Each row is a point on a landscape with many peaks, with its height.
A climber steps from a point to the highest of its 2 nearest points, and stops where none of them is higher. Distance is the straight distance between rows; heights are no part of it.
Q780 (h 506): -32, -39, 7, -19, -46, -16, 32, 37, 27, 2, -6, -4, -25, -23, -9, 41, -29, -15, -6, -1, 1, -8, 9
Q136 (h 779): 1, -29, 18, 21, 4, -6, -5, 10, 16, -18, -29, 54, 13, -32, 24, 34, -10, -14, 8, 11, -10, -4, 10
Q461 (h 852): 28, 7, 8, 27, 8, -15, -14, 2, 2, -20, -36, 31, 35, -30, 8, -3, 15, -13, 18, 29, -29, 11, -4
Q223 (h 656): -14, -8, -1, 12, 35, -1, -8, -19, -19, -11, -10, 25, -2, -28, 26, -22, 16, 3, 4, 1, -6, -16, 25
Q578 (h 453): 22, 16, -2, -14, 7, -15, -2, 4, -21, -3, 17, 8, 19, 16, 7, 8, 30, 23, 8, -10, -22, -16, -8
Q256 (h 213): -24, 17, -15, -8, 34, 19, -22, -23, 5, 30, 36, -48, -22, 60, 21, 11, -30, -7, 16, -9, 34, 11, -4
Q980 (h 619): 47, 27, 15, -22, 34, -4, -10, -8, -13, -22, 16, -30, 21, 22, -12, -20, 16, 18, 19, 10, -22, 13, -10
Q838 (h 677): -7, 12, -5, 29, -5, 13, -12, -8, -1, 5, -31, 23, 1, -48, -1, -46, 1, -7, -15, -6, -5, 2, 18
Q862 (h 307): -10, 21, -14, -19, 21, 20, -25, -40, -4, 13, 25, -64, -10, 57, 2, 8, -26, -7, 0, -10, 15, -16, 3
Q705 (h 396): 27, 0, 4, -2, 25, -15, -11, -8, -21, -3, 11, 40, 19, 16, 29, 29, 26, 9, 8, -2, -16, -14, -18
Q443 (h 365): -18, -5, -5, -9, -5, -11, 10, 31, -2, -14, -4, 15, 3, -32, -2, -5, 12, 8, 8, 3, -22, -27, 29
Q385 (h 325): -9, -43, 12, -10, 19, -1, 19, 2, 2, 6, 16, 20, -13, 31, -1, 32, -5, -15, -2, 18, 12, -4, -23
Q816 (h 705): -16, -2, 9, -1, -18, 9, 12, 10, 10, 0, -1, -26, 6, -19, -15, -13, 2, 9, 9, 0, -7, 18, 17
Q942 (h 500): -8, -1, -1, -24, 27, 16, -6, -13, -9, -3, 18, -63, -4, 10, -18, -14, -13, -6, 14, 23, 9, -27, 22
Q731 (h 800): 21, 6, 21, 19, 3, -10, -2, -9, 4, -1, -15, 6, 27, -8, 5, -4, 21, 6, 14, 4, -26, 39, -14
Q898 (h 82): 4, 46, -16, -3, 26, 15, -15, -47, 11, 1, 12, -47, -9, 52, 0, -29, -8, -4, 8, -4, -4, 37, -22
Q971 (h 588): 18, -7, 22, -18, -36, -1, 2, 29, -2, -2, 8, -25, 16, -18, -5, 31, 3, 15, 6, -14, -6, -12, 14
Q714 (h 531): -9, -8, -13, -7, 44, -9, 11, -51, -9, -6, 15, 20, -22, 44, 11, 3, 9, -12, 0, 14, -12, -2, -22
Q235 (h 120): -25, -20, 10, 17, -21, 19, 7, -8, 17, 36, 5, -8, 4, 5, 14, 10, -5, 9, 0, -30, 4, 47, -9
Q623 (h 161): 0, 10, -27, 15, 21, -14, 4, -6, -12, -18, -24, 28, -12, -18, -8, -51, 16, -14, -5, 29, 4, -12, 4
Q989 (h 417): 12, 22, -7, 3, 14, 9, -17, 0, -28, 2, 13, 15, -22, -7, 12, -29, 8, 11, -23, -20, 39, -21, 4
Q919 (h 682): 0, -18, 15, -8, -48, -28, 21, 32, 38, -34, -26, 19, 8, -43, -11, 41, -34, -8, 16, 10, -24, 9, 15
Q401 (h 296): 1, 18, -3, -5, 3, -1, 7, -5, -4, 9, 22, -13, -4, 34, -2, -10, 18, 21, -1, -16, -1, 34, -26
Q87 (h 718): -12, -20, -27, 19, 10, -23, 9, 0, 3, 13, -20, 68, 6, 4, 23, 4, 25, -7, -6, 0, -23, -8, -18
Q234 (h 731): -10, 10, -17, 6, -32, 12, 11, 14, 16, -8, -29, 6, 0, -52, -33, -54, -10, -4, -8, -1, -15, -6, 28
Q814 (h 459): 4, -12, 14, -35, 17, -14, 6, 20, -19, -8, 33, -27, -5, 6, -9, 26, 7, -3, 10, 20, -1, -24, 11
Q876 (h 460): 34, 25, 15, -6, 20, 12, -32, 13, -21, -9, 7, -13, 3, -11, 12, -30, 6, 25, -6, -24, 22, -13, 10
Q487 (h 496): 45, 25, 8, 10, -15, 10, -25, 0, -15, -5, -12, -4, 24, -11, -3, -13, 4, 15, -14, -13, 9, -23, 4
Q486 (h 347): -31, -13, 10, -8, -28, 12, 11, 33, 10, 18, 13, -30, -33, -13, -9, 19, -22, -6, -9, -7, 39, 6, 7
Q528 (h 228): -18, 16, -11, 7, -24, 32, -7, -4, -3, 27, 3, -21, -7, -22, -15, -39, -9, 8, -22, -28, 13, 3, 21
Q271 (h 734): 35, 23, 7, 4, -21, -3, 3, -5, 4, 1, -5, -28, 27, -3, -10, -30, 18, 21, 10, -12, -15, 47, -19
Q180 (h 715): -8, -27, 17, 16, 38, -2, -5, -9, -7, -11, -9, 43, -8, -16, 31, 8, 6, -7, 6, 9, 8, -1, 7
Q661 (h 118): -23, -3, -5, -1, 6, 23, -6, -17, 12, 40, 27, -30, -12, 55, 14, 18, -21, 3, 1, -23, 28, 25, -22
Q845 (h 220): 19, 18, 3, -13, -21, 6, -4, 0, -4, 9, 21, -44, 6, 34, -11, 3, -1, 22, -10, -29, 19, 21, -12
Q298 (h 126): 6, 31, -25, 6, 27, -9, -2, -35, -16, -5, -8, 6, -12, 8, -2, -51, 23, -3, -9, 7, -8, -12, -17
Q147 (h 297): -33, -14, -13, -19, 30, -2, 11, -13, -15, 5, 29, -21, -33, 30, -2, 8, -4, -11, 0, 19, 25, -21, 2
Q964 (h 214): 17, -20, -9, 16, -25, -11, 6, 8, 3, -8, -22, 43, 14, 3, -10, 32, -6, -20, -11, 21, 9, -31, -8
Q409 (h 634): -10, -5, -24, 12, 26, -15, 7, -33, -14, -1, -7, 40, -12, 19, 13, -14, 20, -10, -12, 7, -5, -18, -16
Q633 (h 538): 38, 4, 22, -2, -33, 4, -16, 5, -10, 4, 0, -16, 29, 2, 1, 23, 4, 21, -8, -23, 6, -6, 2
Q960 (h 820): 8, 1, 0, 21, -13, -17, -6, 24, 16, -21, -36, 50, 26, -44, 16, 13, 5, -5, 14, 12, -29, 5, 6
Q417 (h 607): -6, 7, -20, 16, -46, -1, 3, 21, 4, 7, -20, 41, -2, -35, -4, -8, -3, 0, -23, -16, 2, -14, 9
Q616 (h 187): 4, -5, -17, 15, 0, -18, 6, 16, -4, -23, -22, 44, -6, -12, -11, -5, 3, -17, -8, 30, 14, -22, 4
Q696 (h 402): 13, 15, -15, -6, 4, -12, -4, 22, -14, -14, -2, 26, 25, -23, 9, -9, 30, 17, 16, 0, -26, -31, 10
Q353 (h 746): 3, -28, 9, 9, -41, -16, 28, 30, 31, -17, -18, 34, 1, -14, -13, 29, -16, -11, 2, 13, 6, 27, -12
Q127 (h 262): 7, -1, 12, 13, 12, 10, -14, -41, -5, 16, -3, 3, 11, 29, 19, 13, 6, 10, -12, -21, -14, 8, -17
Q826 (h 620): -14, 1, -1, -16, -19, 24, 6, 9, 10, 10, 11, -69, 11, -6, -24, -16, -13, 8, 20, 0, 0, 7, 23
Q204 (h 401): -29, -13, -2, -15, 15, 9, 5, -12, -5, 13, 22, -58, -13, 25, -17, 19, -20, -24, 13, 33, 16, -11, 13
Q428 (h 541): 31, 13, 15, -35, 15, -4, 1, 22, -14, -16, 28, -37, 12, 11, -20, -5, 12, 20, 17, 10, -5, -11, 4
Q456 (h 713): 25, 4, 25, 1, 31, -10, 0, -16, -8, -17, 12, -5, 12, 21, -10, 4, 9, -2, 16, 29, -14, 33, -18
Q378 (h 639): 8, -7, 23, -3, -42, -8, 1, 34, 17, -20, -15, 11, 9, -43, 3, 42, -20, -3, 6, -2, -1, -15, 12
Q981 (h 184): 13, 20, 1, -8, -1, 42, -19, 4, -4, 12, -2, -41, 2, -29, -17, -51, -14, 15, -7, -23, 15, -19, 28
Q664 (h 335): 42, 7, 16, -4, 30, -6, -20, -43, -18, -9, 7, 15, 12, 37, 19, 23, 7, 1, -5, -2, -9, -11, -25
Q268 (h 372): 7, 25, -7, 2, 13, -6, -2, 12, -16, 2, 16, 22, -18, 11, 9, -21, 23, 17, -11, -18, 22, 5, -22
Q873 (h 215): -10, 7, -7, 3, 17, -4, 16, -28, 9, 15, 12, -2, -12, 45, 3, -9, 15, 1, 7, 1, -13, 52, -46
Q90 (h 279): -23, 12, -7, -3, -16, 28, -5, 15, 0, 23, 19, -38, -23, -6, -17, -20, -20, 2, -13, -13, 41, 6, 14
Q572 (h 793): -16, -4, 0, -12, -38, 5, 22, 28, 28, -20, -17, -17, 1, -51, -30, -24, -18, 3, 10, 3, -18, -4, 31
Q309 (h 323): -26, -13, -14, -16, -15, -27, 18, 50, 13, -26, -14, 27, -20, -39, -7, 10, -12, -8, -1, 13, -9, -35, 32
Q734 (h 643): 8, 18, -22, 36, -20, -2, -18, 4, 0, 9, -40, 54, 9, -46, 10, -26, 7, -13, -18, -8, -4, -8, 0
Q47 (h 775): -9, -17, -30, 23, 2, -32, 7, 21, 20, -6, -40, 75, 14, -19, 22, 10, 16, -15, 2, 16, -29, 2, -2
Q574 (h 253): 6, -26, 20, 8, -8, 2, 6, -2, 1, -3, -8, 10, 1, 6, -11, 29, -8, -14, -8, 16, 13, -11, -4
Q806 (h 186): -24, -23, 5, 21, 2, 12, 8, -21, 9, 31, -7, 28, -2, 12, 21, 3, 9, 4, -10, -24, -11, 21, -21
Q153 (h 156): 23, 33, 1, 5, -6, 19, -29, -33, -4, 12, 2, -44, 4, 35, -5, -21, -14, 12, -22, -31, 19, 23, -15
Q226 (h 578): -18, -16, -11, -4, -62, -8, 24, 25, 13, 1, -8, 4, -6, -24, -18, 14, -9, -3, -16, -12, 0, -12, 15
Q863 (h 388): 11, -24, 19, -23, -4, -20, 5, 28, -8, -19, 8, 0, 14, -22, -11, 44, -4, -11, 15, 27, -24, -30, 23
Q69 (h 421): -46, -32, 5, -11, -21, 3, 19, 21, 12, 17, 1, -36, -23, -14, -12, 29, -25, -20, -3, 11, 6, -6, 20
Q96 (h 132): -12, 24, -14, 9, 31, 14, -4, -47, 11, 12, 11, -11, -28, 55, 10, -14, -7, -12, -3, -1, 12, 38, -41
Q841 (h 404): -7, 15, 1, -3, 29, 21, -20, -29, -12, 4, 14, -39, -11, 21, 4, -14, -9, 3, -5, -7, 18, -8, 11
Q553 (h 420): -13, -28, -2, -1, 42, -20, 21, -11, -5, -12, 11, 28, -11, 24, -2, 7, 9, -18, 10, 37, -11, 15, -11
Q924 (h 49): -14, -27, 22, -5, -13, 18, 0, 8, 12, 33, 21, -27, -3, 21, 15, 39, -12, 8, -1, -27, 18, 25, -12

For each start below, name the point where the climber stops.
Q780: Q572
Q924: Q578
Q268: Q353
Q814: Q461
Q223: Q461
Q661: Q942
